Each row is a point on a tangle of strands that fork, close into loops and nearly touch. The rows are in no order.
Two points are linked if the straight distance between their rows is under 3.63. Some points are linked to none.
Q567: [ 0.85 -0.17  0.52 -0.82  1.46 -3.10  3.41  0.48 -1.35]
Q286: [-0.51 -2.19  0.69 -4.80  0.31 -2.37  2.69 -1.12 -0.46]
Q415: [-1.14 -0.29 -1.55  1.01 -2.44  1.81  1.91  3.36 -0.62]
Q125: [ 0.18  1.76  0.13  2.03  0.79  0.06 -5.49  1.20  2.35]
Q417: [ 0.19  1.60 -0.15  1.15  1.02 -1.44  0.29 -0.78  4.16]
Q619: [ 0.24 -1.10 -0.57 -1.68  2.23 -1.74  2.71 -0.12 -2.28]
Q449: [ 0.74 -0.27 -3.81 -3.56  0.33  0.24  1.54 -1.94  0.37]
Q701: [ 1.40  1.72  1.51  1.09 -1.32 -0.72 -1.17 -1.39  0.47]
Q10: [ 0.36  2.25  0.31  2.41  1.29 -1.31 -3.82  1.04  3.05]
Q592: [ 1.42  2.25 -0.46  3.25 -0.44 -1.55 -2.60  1.85 -1.72]
Q769: [ 0.43  1.94  0.35  2.32  1.06 -1.61 -1.10 -0.05  2.89]
Q555: [-0.41  0.92 -0.02  1.66  0.22  1.69 -5.83  0.60  1.89]
Q562: [ 1.30  1.20  0.91  1.18  1.19 -3.55  2.56  1.21 -1.73]
Q301: [-0.09  0.13  2.76  1.83  2.56 -0.91 -0.91 -1.75  1.59]
Q240: [ 1.35  1.03  2.48  0.45 -0.83 -1.64 -0.04 -2.05  0.55]
Q757: [-1.26  0.35 -2.29  0.86 -1.15  2.76 -1.95  3.10  0.46]
Q141: [-2.45 -2.11  1.70  0.88 -0.80  3.30  1.51  1.16  2.22]
Q81: [-1.03 -0.97 -0.07  0.52 -2.32  1.30  3.34  3.06 -0.81]
Q918: [ 1.05  0.05 -3.89 -3.20  0.67  0.64 -0.20 -2.93  0.44]
Q789: [ 0.23  0.53  2.48  2.77  1.21 -0.31 -3.10 -1.58  0.52]
Q735: [ 1.20 -0.29  1.59 -1.80 -3.75  0.30 -0.15  0.15 -4.01]
Q266: [ 0.98  1.50  0.84  2.72  1.22 -2.95  1.03  0.66 -0.66]
Q33: [-1.10 -0.92 -0.59  0.80  3.81 -0.22  0.75 -0.61  1.47]
Q900: [-1.37 -0.46 -0.42  1.07 -0.29  3.29 -4.52  0.66  0.71]
Q922: [ 0.30  1.44 -1.49  2.54 -1.17  0.50 -2.62  2.64 -2.73]
Q477: [ 1.21  0.19 -3.81 -1.72  1.24 -0.36 -0.32 -1.08 -2.71]
Q582: [-0.64 -0.56 -0.77 -0.36 -2.62  3.07 -0.44 -0.18  0.14]
Q17: [-0.68 -0.81 -3.59 -0.34  3.41  0.71 -0.70 -0.51 -0.43]
Q739: [ 1.81  0.65  2.57 -1.51 -3.71 -0.83 -0.78 -1.01 -2.89]
Q379: [ 0.42 -0.76  3.15 -1.72  0.63 -2.88  2.32 -1.50  0.17]
Q961: [ 0.68  0.76  0.80  1.03 -2.03  0.88 -1.96 -0.86 -1.17]
Q941: [-0.33  0.61 -0.56  0.03  1.40 -0.78  1.59 -1.30  4.09]
Q813: [-0.81 -0.58  1.36  1.76  3.26 -0.77  0.08 -1.11  1.95]
Q860: [-0.86 -1.24  0.94 -0.95 -2.90  1.51  3.71  2.51 -1.96]
Q5: [-1.92 -1.32 -0.28  0.72 -0.14  4.10 -3.45  1.06  1.59]
Q316: [ 0.73  0.29  3.64 -0.84 -0.23 -1.99  0.75 -2.48  0.53]
Q426: [ 0.17  0.31  2.41  2.32  0.23  1.05 -4.17 -2.27  0.90]
Q11: [ 0.14 -2.17 -0.88 -4.53  0.87 -0.01  0.46 -2.80 -1.21]
Q312: [ 1.76  3.24 -0.66  1.86 -1.97 -2.40 -0.17  0.93  0.19]
Q165: [-1.93 -1.96  1.83 -0.53 -1.96  2.82  2.55  0.34  1.21]
Q651: [-1.02 -1.26  0.12 -1.16 -2.71  3.26  1.09  0.24 -0.24]
Q353: [-2.57 -2.20  0.45  0.58 -0.41  4.23 -0.61  0.54  1.90]
Q35: [-0.20 -1.76  3.03 -3.18  0.76 -2.71  2.90 -1.34 -0.34]
Q302: [ 0.56  0.82 -1.46  1.46 -1.94  0.99 -1.08  2.51 -3.32]
Q818: [ 0.38 -0.75 -2.28 -1.94  2.09 -0.55  1.32 -0.28 -2.43]
Q21: [-0.09 -0.98  0.81 -1.55 -3.22  1.47  1.52  1.56 -3.36]
Q532: [ 1.18  2.19  0.75  3.59  1.18 -2.57 -1.47  1.38 -0.92]
Q812: [-0.43 -2.17 -0.69 -5.32  0.45 -0.80  1.81 -2.19 -0.33]
Q257: [-0.04  0.31 -1.22 -0.93  1.44 -1.00  2.86 -0.85  2.44]
Q876: [ 0.16  0.29 -1.84  0.64 -2.75  1.77  0.52  2.64 -2.55]
Q707: [-0.81 -0.76 -2.44  0.50  3.70  0.05  0.33  0.11  1.05]
Q350: [ 0.24 -0.27 -2.36 -2.62  1.03 -0.71  3.09 -0.91  0.92]

A fork is a point with three links, a tip a point with one. Leave the first point through the second and follow the links. Name the first fork or tip that comes.
Q266 / Q562 => Q477
Q900 / Q5 => Q582
Q701 / Q240 => Q11
Q415 / Q81 => Q739
Q426 / Q789 => Q17

A tip is a point with one link. Name the tips that can be reached along the links from each point below, in the order of the rows.
Q35 => Q961, Q11
Q417 => Q918, Q582
Q813 => Q17, Q426
Q302 => Q477, Q739

Name the points in between on the shortest way along the links from the first point to the second, in order.
Q769 / Q555 => Q10 Q125
Q876 / Q266 => Q302 Q922 Q592 Q532
Q35 / Q11 => Q286 Q812
Q17 / Q789 => Q707 Q33 Q813 Q301
Q257 / Q10 => Q941 Q417 Q769
